Points on a hilly landscape, in no order, each with its height.
From any point a ball rolls to the lowest of the 2 points nearest to it. It stops when none of these is lower. Distance is the straight distance between rows; heights are no part of it.
(828): [ -1   6  18 -21 -18  11  18 -30  22   6 -15   4   4  -8   0 -21  12 -18
 -17  14  -1  27 -14  22  -5 -14 -10 -23  -8  -9 -12 -15   0  23 -19  14
   1   7  -8   5 -28   1  -8   3 -21   7 -13  18   6  21  -4   8   7  23
   3 -13   3]  (h 6.79)
(723): [ 32  -1  11  -8   3  -4   2   1 -11 -10   6 -17  -7  11  13   6   0  16
   7  13 -32 -33  17 -24 -13   5   1  32   8 -17 -15  46   1 -23   7 -39
  13  20  38  -2  25 -12 -15  12   5  -7 -26 -14  13 -16   0 -16  37 -43
 -38 -31 -36]  (h 7.63)
(909): [ 26   4  17 -19 -30  -4 -17   5   6   2  10 -12   2 -12   3   4  -8  31
  -2  16 -25 -27  35 -43   7  19   1  38   4   7 -13  42  -2 -13 -10 -25
  13  29  28   4  13  -3 -10  -9  37  -9 -18 -12  25 -18   1 -22  24 -46
 -15 -31 -34]  (h 7.85)
(895): [  2   6  -7 -20  32  15  -8 -38 -27 -20 -12  12 -12  -1  12   8 -21  -9
 -47 -26  -7 -34 -15  -3  -3  32  -1  35 -20 -12 -35  32 -13  35   3 -27
  25 -25  45  43  16  21  27   5 -18  25  41   4 -33 -14  26 -27   5 -24
 -13   7 -29]  (h 8.77)
(581): [ -1   3 -20  34  14 -15 -15  31  24   5  19  33  21  -8   8 -18  22 -11
  15 -30   1  35   4 -20   0 -20   1 -41  15  16  37 -38  17 -49  12  38
 -12  -7 -32 -43 -25 -16 -10 -27 -15 -28  -1 -19 -14 -13 -11  44 -41  -5
   6  -4  23]  (h 1.40)
(249): [-16   2   8 -30 -10  24  19 -22  57  -6  -6  30  31 -30  -8 -24   8 -11
 -45  -3  12  35  -1  11  -6 -37   6 -14  10  27  32  20 -27  -9 -21  36
 -16  10 -39 -13 -18   7 -30 -24 -12  14  18 -31  12  17 -13  47  29  -1
  10 -12  23]  (h 4.63)
(710): [  7   0  28 -20 -29  24  26 -30  39   2 -13   8   2   2   0 -24  16 -17
 -17  22 -14  16 -11  29  -5 -45 -31 -22   9  -9  -2   4   6  -8 -26   1
 -17   8 -24 -14 -16   3 -32  20 -26   7 -27  -6  18  27 -12  20  40  10
 -19 -26   8]  (h 7.01)
(738): [ 15   7  -3  24 -50  -2  -7  26  17   9  22   9  24   7  -2 -20  22  -2
  12  -4 -15  12  20 -12  27 -15 -22 -44  -2   0   6 -32  41 -33  12  -1
  -1  25 -20 -27 -20 -14  13 -25   9 -51 -20   1  -9  14   6  10 -50  14
  10  -4  -1]  (h 6.15)
(184): [ -9  10   2  26 -23 -12  -1  12 -20  24 -18  21 -17  27  -4  -6   9  -6
  22  14 -12  12 -19  28   4   8 -18 -30  -5 -15  -5 -58  23  30 -11  -2
 -14   0   6   5 -25   4  15  -1 -16   4 -20  27  -8  -9   1  -5 -40  36
  17   6  -5]  (h 4.86)
(925): [-12   8 -25  -1  16   7  -1  16  47   1   7   2  20 -20  12   1   8  -6
 -14 -16  -6  12  14 -39  10 -13  18  13  26  17  41  45 -23 -48   4  28
  -8   5 -21 -47 -12  -9 -31 -15 -11 -10  21 -71  23  -1 -36  30  18 -43
  -5 -24   5]  (h 3.60)
(740): [-12   3  -9 -24  -5   3  10  -8  62   4   2  17  27 -39   2   1 -20   1
 -31  -5   9  34   1 -26  22 -31  -2   9  12  34  45  25 -21 -17 -14  50
  -4  11 -29 -27 -13  10 -29 -16  -1  11  25 -41  19   4 -34  35  39 -28
   1 -20   1]  (h 4.16)
(889): [ -6 -19  -6  12  21  21   6  17 -22 -17  -7  -8 -22  24  -1   3  29   4
   5 -22  -6 -44  11  46 -33  23  13  28  24 -10 -16  51 -12  -1  16 -55
 -10 -22  22   9  39   3   3  11  -2   2  18 -33  -9  -9  28 -23  14  -2
  -7  28  13]  (h 4.76)
(709): [ 12  -4 -28  19  27 -19  -2  -8 -27 -14   2 -35 -22  -2  -8  33 -34 -12
  25  18  19  33 -40  -8  19  15 -19  35 -13 -34   0 -24 -33  32   7   5
  17 -14   6  20   4  -2   0  32  11  13  -5  25 -10  -1 -10 -19   5  16
  13   8  22]  (h 6.38)
(725): [ -7 -20 -20  32  -9  -6   0  24  -6   4 -22   5 -48  24 -16  16  -2 -16
  35  17   3  11 -31  50 -15 -14 -45   6   1 -32  25 -38  -6  22 -24 -22
 -23 -30 -18   1   7   9 -13  48 -20  16 -20  12  -2 -19 -12  -5  14  42
   4  18  31]  (h 4.14)
(164): [ 20  -2  54   2 -58  26 -16  13   5 -19 -13  10   4  -4 -21 -30  34  33
 -11  17 -51 -46  20  26 -23  35  -2  27   8  11 -13  29  13  14 -40 -55
 -16  18  13   5  11   5 -18  -3  44  -3 -18  11  34 -12  21 -21  35   6
   4  11   1]  (h 5.65)
(924): [  8 -29  17   1  38  -7  18 -12 -43 -39 -12  -2  17  28 -14  -7  -1   3
  14  29  20  -4 -25  41 -48  -5   3   6   1  -9  16   4  -9  27   8  -8
 -17  -5  22  19  31  -9 -33  27  -8  13 -19  20 -11  -6   0 -15  18   8
 -28  12  20]  (h 3.21)
(803): [-12   5  12 -40 -13  18  -7 -26  20   6  -7   8  16 -42   2  -2 -24   6
 -47   0   5   9   7 -22  17   3  16  12 -17  30  -8   9 -22  21 -15  20
  16   2   1  11 -16  11  19 -23  11  23  30  -4  -5  10   5   7   4  -5
  21  -4  -6]  (h 8.70)
(104): [-30   1  10 -36  14 -25  31 -41 -14  18  -3  15  31  -7  -1   4 -48  -5
  -7  36  51  33 -25  11   1   1   0 -25 -18  11   9 -46  -1  44  -2  57
   3   3   6  35 -13  14  -2 -13  -4  29   6  58  -5  12 -22  15  -8   5
  -3  -3 -15]  (h 5.98)
(428): [  5   9  31 -19 -48   6   9   0  -4  16   0  -4  22  15   1 -22  -5  12
 -16   7  -4 -29  29   1  12  -8   5 -57  -8   9 -29 -17  54  -2   5  -9
 -10  37   4   9   9   8  35 -21   9 -36 -10  24  13  20  15 -17 -29   3
  -5   2 -38]  (h 6.67)
(326): [-21  22 -38   5  24  34 -18 -17  -5   5  -2 -13 -48 -20  10  20  39 -27
 -35 -53 -30 -39  -8   8  10  43  -8  25  -1 -22 -42  33 -16  14  -3 -64
  22 -35  20   1  -8  11  48   8 -31  15  30 -34 -11  21  33 -15  -1   1
   5  12  -4]  (h 8.33)
(406): [ 29   6  19   1  12 -10  -4 -17 -10 -33  12 -51  34  -7   0 -34  28 -24
  25  14 -17  26  15 -10 -28  -6  13 -12  -6 -18 -30  -7   2 -18   1 -18
  17  24  28  -5 -19 -40 -11   6  14 -35 -42  27   8  19 -11   0  -2  -3
  -6 -39   0]  (h 4.88)
(445): [ 10   8   1  13  29   0  17 -21  -6 -20  14 -47   3  18  13 -17  23 -27
  22  10  -3  19   0   6 -25 -14   7  -7  -1 -28 -25   5   2 -29  17  -4
   1   9  10 -14   7 -30 -14  20 -18 -15 -32  13   8  24  -8  -4   3  -2
 -30  -9  10]  (h 3.53)
(626): [  0 -30   3  18  10   1   5   6 -20  -6 -24  12 -24  23 -12   6   4  -1
  17   6   8  -1 -25  44 -31 -12 -10   1   0 -16  18  -7   0  22  -6  -7
 -22 -23  -5   7  20   5 -22  29 -21  21 -15   0  -7 -18   1  -1  14  18
  -4  16  21]  (h 3.84)
(215): [ 13 -10  -4  13  43   3   7   5 -28 -25   3 -36  -7  17  12  -7  36  -6
  10 -17 -18 -29  14  26 -33  20  26  27  17 -19 -33  46 -10 -16  33 -45
   8  -2  42   3  32 -20   3   2  -2 -16  -4 -14 -10   0  30 -12   3  -9
 -21  13   3]  (h 4.01)
(300): [-18  10 -12   8 -23  43   5   1  11  12  -7 -26 -50  12   7  16  23  -3
  -6 -18 -21 -44  -2  22  12  25 -35  19   3 -26 -40  29   1   1  -8 -59
  -3 -19  -7  16   5  25  33  42  -4  10  11 -14  15  13  17 -38  25  10
   1  22  -1]  (h 7.97)
(228): [ 16   3  26   3 -56  -8 -21  31  13  19   3  47  13   6  -5  -8  -6  41
 -14  -3 -15 -15  35 -36  24  -3  -6 -26  -3  29  25  -7  41 -13   0   7
  -1  26 -15 -17  -6   6   5 -37  23 -25 -11  -5  -8 -18   1   1 -26  -6
   2 -10 -31]  (h 5.63)
(337): [ 38  -5  27  20 -59 -25 -26  44   0   5  16  49  39  13  -3 -20   7  25
   6 -12 -26  -4  34 -45  14  -3 -13 -46  -4  11  20 -33  49 -30  10  -5
  -5  37  -3 -30  -8 -17  -3 -39  19 -57 -28   5 -18 -10  12   6 -37  -8
   6 -22 -29]  (h 5.86)
(46): [-17   3  -8 -46   8  -6   5 -24   6  22  -3   4   0 -28   1  18 -53  -2
 -28   6  38   7  -8 -18  29  -2   8   6 -22  16  -4 -17 -21  33  -2  37
  19 -10 -13  25 -12  24  28 -15  10  27  38   9  -3   9  -4   6  -3   5
  21   5  -9]  (h 8.83)
(729): [ -8  -1  26 -37  -8   4  24 -33  21   0  -1  15  33 -12   4 -23 -12  -3
 -20  12  17  16   7   1 -12 -35  16 -29  -2  19  -2  -2  14  -4  -8  37
  -5  15 -10   4  -3  -5 -13 -19   5   0  -6  11   6  17 -11  31  10  -9
 -19 -16  -6]  (h 7.08)
(899): [-11  -3  16  -4   2 -13  35 -28   2  -7  -2  -7  15  19  -1 -17  -5 -29
  13  34  26  39 -22  22 -21 -36 -10 -43   1 -10   4 -34   9   6  -1  36
  -8   6 -15   5 -11 -11 -27  17 -15  -4 -32  37  10  22 -25  15  -1  16
 -17 -13  14]  (h 6.50)
(201): [-10   1   5  11 -26  16   5  16 -15   9   2 -41 -23  24  -1   0  16  10
  14  -5 -18 -41   8  22   4  19 -13   2  10 -16 -43  14   8   3   5 -47
 -14   1   4  18  19   7  33  24  20 -13   0   3   9  -2  17 -40   1  13
   1  33  -7]  (h 7.77)
(258): [ 11  14 -17  18  63   1  14 -30   1 -22  14 -29 -21  16  12   5  36 -46
   7 -18   0  19 -10   9 -18 -21  -6  11   8 -38 -13  26 -14 -34  18   5
   5  -2   9 -32   3 -28 -18  26 -48  -5  -9   0   2  20  -7   8  21  -8
 -31  -8  14]  (h 2.40)
(440): [-10 -10  31 -56  -9   0  11 -35   7  19  -3  15  32 -11  10  -4 -47  16
 -35   9  24 -17  16 -29  -1 -19  24 -17 -15  27 -18  12  21   5  -9  34
   1  20  12  24  16  11   9 -24   9  16   2  16   4   1  -8  24  16 -26
 -33 -14 -38]  (h 7.36)
(600): [-18  -5   0 -10  18 -15  29 -27 -11  10   8 -14   9  17   7   5 -33  -6
   8  20  42  15 -15   4  -7 -22  -3 -34  -5  -9  -3 -33   6   6  16  49
  -5  -1   1  19   7   4  -3  18  -6   5  -6  41   0   6 -18   1  -5  -1
 -22  -1  -6]  (h 6.26)
(800): [ -6  -5   8 -21  10  26  17 -21  13 -26   9 -63  29 -35 -11 -22  20 -16
 -11  24  10  21  14  22 -10  -4  13  10   0   3 -17  26 -34  -2   9 -18
  14  15   9  14  -8 -15   5  -1  16  -9   5  -2  16  25   2   2  19   4
  22   3  33]  (h 6.61)
(695): [-13  -5 -21  35  -1 -10 -19  44  -9  -2  19  31  36 -10   0 -24  31   4
  25 -29   2  21  22 -13  -4   1  32 -40   9  33  20 -35  22 -36  28  11
 -14   0 -14 -28 -12 -22  15 -39  14 -47   3 -16 -25 -13  12  27 -77  12
  26  15  20]  (h 2.34)
(171): [-27 -24 -25  17   6 -28   8  36 -29  10   9 -17 -15  22   1  37 -54  17
  53  10  47 -12 -10   6  13 -10  -4  -5   0   5  20 -35   7   8  33  17
 -13 -25 -21  29  37  19  18  27  34   7   9  16 -16 -19  -4 -19 -18  21
  12  38  12]  (h 5.51)
(630): [-14 -23 -10   0  -7  -6  -2  36   1   3  30  -9  30  -2   4  -3 -15  27
  15  -6  26 -11  38 -21   9 -11  50 -19  16  43  13  15  11 -41  33  12
  -2   6 -11   0  18 -11  20 -27  41 -24  17 -19   0  -8   4   2 -22 -17
   8  13   6]  (h 2.63)
(94): [ 11   7  11  -4  20 -15   0  10  -2   5  10  -6  -7  20  26  -6   9   2
   2 -16 -25 -35  27 -30 -15  -7  19  -4  16  -1 -15  43  14 -46  20  -6
   3  15  29 -20  23 -20  -8  -1 -15 -11 -16 -31   8 -11   2  -2  11 -45
 -52 -35 -36]  (h 7.73)
(611): [ 15  22  -4   1 -36  23 -22  -2  36  -2   2  -4   2 -35  -8 -11  36  -5
 -22   2 -39  19   8 -20  21  17 -16  23   4  -7  -8  12 -15 -10 -28 -21
  13   8  -4 -20 -47  -1  -4 -10  10  -3  -2 -23  11   9  -4   5  11   1
  22 -24  11]  (h 8.38)
(396): [-21 -31 -27  14  44 -31   7  28 -29  -2  -8  11 -17  16  -7  35 -49  15
  36 -13  54 -13 -24  11 -10 -10   0   7   5   9  37 -21  -9  11  17  30
 -21 -40 -18  20  42  24  -6  32  -5  30  25  10 -24 -21 -11 -11   5   1
   1  40  10]  (h 5.68)
(605): [ 32  -1  20 -11 -13  14  -5 -13   3 -36   1 -40  38 -30 -12 -28  20  -4
   7  31 -14  28  12  -4  -7   6   9   7  -9  -1 -17   5 -15   1 -11 -19
  20  23  18   3 -17 -24  -5  -8  30 -21 -23  21   7  16  -2  -4   7   5
  20 -16  15]  (h 5.90)
(105): [ 22  -7  10  11 -45 -28  -7  18  -4  22   2  26  -9  22  -7  18 -28  29
  25  28   4   7  -6 -13  28 -19 -32  -9 -14   6  21 -50  25  15  -1  18
  -3   4 -19   0  -6  11  -2   2  16   0 -22  26  -4 -15 -13  -6  -8  22
   9   1  -9]  (h 5.19)
(542): [  7  -7  -7  33 -21  -4 -11  13   1   4 -10 -13 -31  15 -12   0  19 -13
  28  19 -18  18 -21  19   4  -4 -33  -8  -3 -30   1 -36   7  16 -16 -21
  -7  -8 -10  -5 -15  -4   2  24  -4  -4 -27  13  -3  -8  -3  -7 -11  42
  15  10  28]  (h 4.48)
(926): [ -3 -21 -17  32  -6  -8  -6  46   8  -9  42  -1  50  -2  -5 -12   6  10
  42  -4  22  18  26 -21  15 -17  23 -41  14  28  25 -17  24 -53  41  11
  -3  18 -19 -15   4 -22   7 -28  38 -57   9  -5 -11  -3  -7  20 -54   6
  17  11  25]  (h 3.09)
(137): [-32  12  -1  15  57 -18   3   2 -34  -5  -3  18  29  -2  -5 -13   5 -19
  11  -6  21  31 -11  19 -23  27  60 -24  -3  20   9 -31  -5  11  13  44
  -8  -7  19  10 -11 -27   3 -20 -19   9  24  23 -16  -5   4  19 -60  -2
  22  12   6]  (h 7.72)
(776): [ 32   1  24  -7 -32  -6   7   0  12   5   0 -20  -5  20   7  -6   7  12
  16  25 -26 -14  16 -20   5 -17 -21   3   6 -13 -12  16  22 -14  -4 -20
  -4  29   7  -3  16 -13 -20  25   9  -2 -41   7  30  -5 -18 -12  40 -16
 -37 -33 -24]  (h 7.38)
(693): [ -2   8 -41  33  62 -21  -5 -15 -26 -17   1 -16 -27   7  -4  31 -10 -43
  15 -10  10  35 -47  15  -1  22 -14  30  -9 -43  13 -21 -33  25   7  11
  18 -26  14  -1  -7  -6  -4  27 -37  18  11  17 -22   4  -5 -11  -7  19
   4  11  25]  (h 6.68)
(156): [ -3 -16  24  11 -27  27  -2  27  -5  -8 -12  -4 -12  13 -18 -14  28  33
   5   2 -24 -49  19  46 -29  30   8  42  22   8 -10  49  -6   5 -11 -60
 -22  -3   4   5  30  11  -2   3  32  10   9 -21  22 -11  28 -32  34   4
  11  30  10]  (h 5.20)
(615): [ -3 -24  21   2  24 -18  19 -18 -44 -33 -22   3  27  10 -26   1  -8  -6
  16  48  19  25 -43  40 -42   3  -3   7 -15 -16  20 -20 -19  57 -13  13
   2  -1  31  23  11 -10 -40  10   6  23 -25  39  -9  -3 -15  -3   9  21
  -1   6  19]  (h 2.18)
(398): [-12  24 -40  23  50 -20 -24  12   4  32   4  24 -34  -8  21  22  15 -21
  -5 -72 -15   1 -12 -36  -1   2   9 -16   3   9  11 -10   6 -35   9  40
   8 -35 -20 -39 -23  -2  14 -14 -52  10  10 -34 -16 -11   3  40 -39 -14
 -14   0  -3]  (h 1.61)
(687): [-20  20 -28  10  46 -14   1 -15 -34   1  -6   0 -13   3   8   8  -2 -30
  11  -8   3  15 -30  11  -1  25   4   1 -12 -30 -19 -26 -15  32  10  12
  16 -25  20  22 -13  -4  16   6 -26  19  18  22 -20   3   6 -13 -34   9
   9   8  -6]  (h 7.03)
(224): [-16  16 -23  -1  41  22 -23  -9 -18 -18  -7   9 -37 -16   5  25   6 -13
 -37 -44 -12 -31 -14   2   6  56   6  47 -12  -8 -19  31 -32  40   3 -46
  26 -42  29  19   2  17  40  -6 -24  29  55 -26 -35   0  36 -22   3  -9
  14  18   2]  (h 8.52)
(826): [ -1 -20  -5   2 -10 -39   7  14 -27  19   9   7   1  13  -2  34 -63  33
  35  32  44  -2 -18 -17  20  -7 -11  -5 -12   8  18 -47  12  26  17  35
  -5   0 -14  30  23  11  -6  15  36   9  -7  40  -9 -15 -17 -11  -5  11
  -9  13  -7]  (h 5.35)
(18): [-26  -6  10 -25  47  19   8 -26   8  -9 -30  37   7 -13  -6 -17   9 -19
 -40 -24  13  11 -10  32 -34 -17  37  -2  -9  22  17  12 -23  14 -19  30
 -23 -18 -13  -7   1   3 -21 -20 -43  31  31 -16  -6   7   7  38  10  -2
   5   4  19]  (h 5.45)
(465): [ 30  11  37  20 -59  16 -17   5  -9 -14 -12   2 -11   0 -31 -16  25  29
   1  25 -47 -22   2  23  -8  37 -19  30  -2 -13  -4  -3   6  30 -44 -53
 -14  11   3   9   3   5 -15  18  38   3 -25  34  24 -14  18 -27  23  32
  11  13  16]  (h 6.06)
(613): [ -7 -15  -4   8  44  14 -10  -7  -5 -19 -35  36 -12 -17 -13  -4  17 -12
 -25 -21   7  13 -21  41 -32  -5  19  26   1   6  34  20 -39  25 -23   4
 -15 -25 -11 -12   2   2 -29   7 -38  31  22 -21 -20  -9   6  21  26   9
  12   9  38]  (h 5.78)
(421): [-17  23  -7  -4  32 -17   4 -20 -30   3  -3   1  21   2  10 -12  -6 -22
   5   4   7  29  -9   3 -10  18  35 -22 -17  -4 -19 -35  -1  14   5  39
  11   3  24  16 -19 -18   9 -23 -16   5   8  27 -12   3  -1   9 -51  -4
   7  -8 -18]  (h 7.39)
(475): [-35  -4   4 -36  19  19  14 -12  27   6 -20  43  17 -27   0 -13  -1  -1
 -43 -26  28  10  13  15 -18 -25  33 -29   5  49  31   8 -17  -2 -19  37
 -16 -11 -36  -6  -4  14 -14 -32 -18  20  37 -28   0   8   0  51  -3  -5
  22  10  14]  (h 5.08)
(120): [ 16  -3  14   9   1 -18   1  -8 -35 -15 -14  -6   7   7 -14   0  -7   3
  19  36  -2  20 -32  13 -16  18  -4   3 -19 -20   2 -34   2  43 -14  -8
   1   5  28  21  -3  -8 -22  11   6  14 -32  38  -9  -9  -4  -6  -5  17
   4  -5   3]  (h 0.74)
(213): [  1  18  13 -22 -45  19 -14   7  39   6  14   3  17 -27   2  -7   1  21
 -25   6 -26 -12  36 -49  25  12  -5  24  10  20  -2  43  -9 -25 -23 -12
  13  25   5 -14 -16  11  -3 -26  25 -13  13 -38  22   0 -10  -1  10 -39
   6 -34 -29]  (h 8.07)
(152): [  7   2  35 -27 -13 -15   9 -10 -12   9   2  -5  12  24  19 -18 -10   6
  -7  -2 -10 -34  27 -24 -12 -20  18 -43  -2   5 -38   2  46 -19  12   3
 -10  28  23  12  17  -9  13  -7   0 -25 -25  14   8   6   7   0  -2 -19
 -44 -26 -45]  (h 7.02)
(505): [-12  -9   2 -16  -8  27  31  -3   6   6  10 -47 -10  29  14   3   0   5
   9   0   6 -46   7  16   1  -8 -16   4  17 -13 -38  44   6 -21  23 -36
  -3   4  11  19  32   7  18  20   4  -3   0 -20  18  13  12 -34  28 -17
 -29  14 -24]  (h 7.51)
(916): [ 46  -5  10  23 -48 -25 -26  26   0   1  14   6  14   1 -17   0  -6  26
  35  29 -12  23   3 -30  29   3 -28   0 -10  -6  18 -44  15  -1  -7  -6
   7  24 -10 -10 -16 -12 -12  -4  38 -36 -38  22  -1 -18  -8  -5 -13  17
  22 -13  -3]  (h 5.39)
(51): [  5  20  12   1 -67   7   7  15  14  25  16  -7   1  20  11  -9   9   0
  -4  -6 -13 -22  25  -5  37 -12 -31 -54  -3  -1 -19 -25  58 -29   9 -11
  -8  38 -14  -9 -13  14  36 -14  11 -48  -5  14  12  28  14 -17 -44  16
   6  11 -26]  (h 6.41)
(739): [ -9   3 -13  -4  23  -2  -2  17  21   3  28 -22  20  -6  16   3  -4   4
   3 -13  13 -10  27 -36   1 -11  40   6  24  27  14  48 -11 -55  24  23
   6   9  -6 -25   8 -12  -7 -11   8 -15  19 -44  19  -1 -14  15   6 -46
 -17 -20  -5]  (h 2.82)
(816): [-14  15 -37  25  33 -21  -9  20   4  21  10  24  -8  -6  16   2  11 -19
  15 -46   9  15  -3 -15   0 -16  16 -42   6  14  20 -38  21 -39  13  53
  -8 -25 -24 -27 -24  -4   6 -11 -33  -5   7 -12 -12 -13  -2  35 -51  -4
  -1   9  11]  (h 2.06)
(878): [  0   1  18 -22 -41   4  -9   7  12  33 -17  49  -2   7   0  -2 -19  21
 -24 -11   4 -13   6  -6  22 -10  -7 -24  -8  25  13 -23  28  12 -13  24
  -7   3 -21  -6 -16  25  19 -27   5   4   4   2  -6  -2   0  10 -19  11
  15   4 -19]  (h 5.40)
(884): [-27   3   5 -29 -18 -15  20 -21   5  32  -7  36  16 -15  -6   8 -41  -2
 -13  24  40  33 -18  14  26  -7  -9 -18 -23  16  17 -55  -7  42 -10  50
   8  -1 -19  21 -32  26   8 -22  -2  15  20  38  -1  15 -20  19 -12  22
  24   3  -9]  (h 5.77)
(893): [ 14  -9  11  -7  -5   9  26 -17  23  -1  -3 -16 -14  18   5  -4   0  -7
   3  21  -4   1  -8   7  -2 -41 -27  -5   9 -12  -1  19   6 -15  -5   1
 -12  10 -13 -11  11   3 -25  32 -18  10 -27  -8  21  13 -21  -2  51  -2
 -33 -15  -6]  (h 7.17)
(911): [  5 -16  10   8 -49  -5 -10  24  -4  19 -16  30 -29  19 -12  24 -17  34
  11   1   4 -29  -5   6  11  -3 -27   2   1   9  17 -18  21  19 -11  -9
 -21 -16 -25   3  20  22   2  16  12  16 -12   3   3 -24   6 -13  10  21
   8  21 -10]  (h 5.34)
(640): [  7  18  -9 -11   3  15 -15 -16  24   4 -11   8 -10 -27   8   4  12  -7
 -32 -14 -15  16  -3 -20   6   6   9  15  -4   8  -4  15 -20   8 -18  10
  11  -1   2 -12 -28   2   6 -18 -14  19  11 -23   2   7   2  17   8  -7
  18 -16   2]  (h 8.54)
(319): [ 19  17  -2  -9  81   4   9 -49 -12 -44   7 -20  -3   9   6  -2  30 -36
 -21 -14  -5   7  -4  25 -27  -3   2  45  13 -34 -17  56 -26 -22  21 -15
  21  -3  28  -5  13 -22 -24  17 -40 -10   8   2 -10  18   4  -8  33 -15
 -40   3  13]  (h 0.58)
(408): [  1  -8 -40  26  42   2 -33  11  -2 -19  -2 -19 -19 -36  -7  21  11  -7
  -2 -14   2  20 -13   2  -5  20  22  52   1  -8  17  18 -45  13   4 -11
  17 -19   4 -10   1  -7  -2  -1   0  22  24 -29 -11  -7   9   5   8   4
  35  12  39]  (h 6.12)
(241): [ 45  13  18  30 -63  -9 -27  17 -13   0   4   2 -15   8 -20  -3  16  33
  23  23 -42  -2   0 -10  19  28 -32   6  -9 -21  -2 -36  17  15 -30 -39
  -4  20   2  -7  -7  -3  -6   7  41 -21 -33  34  10 -15  10 -19 -10  32
  20   0   0]  (h 5.71)
(750): [-18 -14 -25  -2  -3  -8  -4  30  23  23  35 -12  22 -14  12  16 -30  25
   9  -6  30  -5  31 -53  31 -20  28  -4  20  44  27  21   8 -58  32  34
  13   6 -21 -14  17  -3  10 -24  37 -23  29 -32  10 -12 -19   5  -7 -37
  -2  -2  -1]  (h 1.96)
(875): [  0   0 -16   6  12   3 -29  19 -17  -3  -3  -6 -20 -23  -1  25 -11  19
  -5 -10  -1  -7   2 -15  17  33  17  44  -8   8  -1   7 -25  29  -3 -16
  12 -19   4   8   3  10  23  -4  18  27  23  -7 -11 -14  20 -20 -10   4
  32  15  10]  (h 5.79)
(44): [-13  -8  -3  -6 -13  18  33  11  25  10  15 -28 -13  29  14   1   7  -2
  17  13   4 -19  14  13   2 -34 -16  -9  25  -7 -11  29  12 -35  22  -9
 -14   9 -17  -9  15   5  -1  25   2  -9 -16 -24  34  11 -10 -10  28  -9
 -31  -5  -6]  (h 7.32)
(469): [  3  -2 -39  12  35 -16  -5  -4 -28  -8   3 -17 -26  -3  -6  36 -52   6
  14   2  24  -5 -31 -15  32  26 -21  41 -20 -24  -5  -7 -31  41  16  -5
  21 -33  -3  32  18  14  20  26  10  25  26  20 -21  -5   4 -36   1   8
  16  17   2]  (h 6.14)
(459): [ -6  -1  22 -34 -27  -7   2 -19   3  38 -21  59  -3  -4   1  13 -42  16
 -28   5   9   4 -26  -2  24   3 -17  -9 -25  15  12 -39   7  49 -22  36
  -1 -13 -12   7 -27  38   3 -14 -11  27   8  25 -11  -4 -13  14   6  15
  12  -8 -27]  (h 5.59)
(80): [ 34   0  -8   6  55  -4  -9 -16 -24 -39   7 -31  -7  -3   2  12  33  -8
   6  -3 -16  -1   5   7 -26  21  14  59  10 -36  -8  49 -28  -8  13 -38
  37   6  46  -3  17 -28 -24   6  -5  -9   0  -8  -8   1   6 -11  33 -19
 -18  -8  12]  (h 2.62)
(574): [-19 -14 -33  28  32   1 -24  17   0 -15 -24   9 -24 -31 -19  12  13 -15
   3 -15  11  24 -20  35 -11  15  13  36  -4   0  39  -5 -43  30 -15  -8
  -5 -42 -15 -18  -6  12   1   1 -23  28  27 -23 -19 -14   6  17  -2  25
  49  21  55]  (h 6.07)
(495): [ -1  -8  -6  -5 -24   6 -10   8   7  11  -2   3 -21  -8  -7  26 -23  25
   1  11   5 -11  -3  -9  25   2 -15  32  -2  12  10   3  -7  24 -12  -8
  -4 -16 -22  11   7  22  11  15  27  24   8  -1  11 -13   0 -17  17   8
  17  14   2]  (h 5.52)
(694): [ 11  26 -14   7 -54  11 -15  21  44   8  21  -8   8 -16   0  -3  14  10
  -2   7 -24  11  28 -44  36  12 -26  21  18   3   5  19  -1 -39  -7 -17
  14  18 -13 -28 -25   0  -1 -15  24 -24   0 -33  20   1 -17  -7   0 -21
  16 -16  -8]  (h 8.22)
(318): [ 14  18  14 -11  18 -19 -10 -10 -11  13   9  -1  -7  22  33 -14  -2 -18
  -2 -30 -21 -30  24 -51  -9  -7  22 -40  -5   1 -39   9  36 -49   8  11
  10  13  26  -9   2 -20  10 -10 -28 -18 -28  -1  -1  -9  12  13 -25 -34
 -55 -39 -49]  (h 7.40)
(139): [-31  17 -17  -9  -4  57  15 -18   7   9 -15 -14 -43  10   6   5  37 -30
 -29 -43 -26 -47  -7  38   3  29 -28 -11   2 -27 -54  28   2  12 -18 -66
   0 -23  -1  21  -8  26  38  25 -40  10  27 -22   3  27  31 -28  12  10
   6  22  -5]  (h 8.13)

Two balls start at each pair of points below. Name the first point that both come to, or write none.
(803), (18): none
(574), (542): none
(899), (152): (878)

Call two points neighbours if one is among the 2 nearest of the other. Go from one point of each pair to the other, from neighbour to neighbour, staying as low as possible. Name the highest point that can't be avoided.
(750), (319): (408)
(750), (581): (926)
(105), (319): (465)
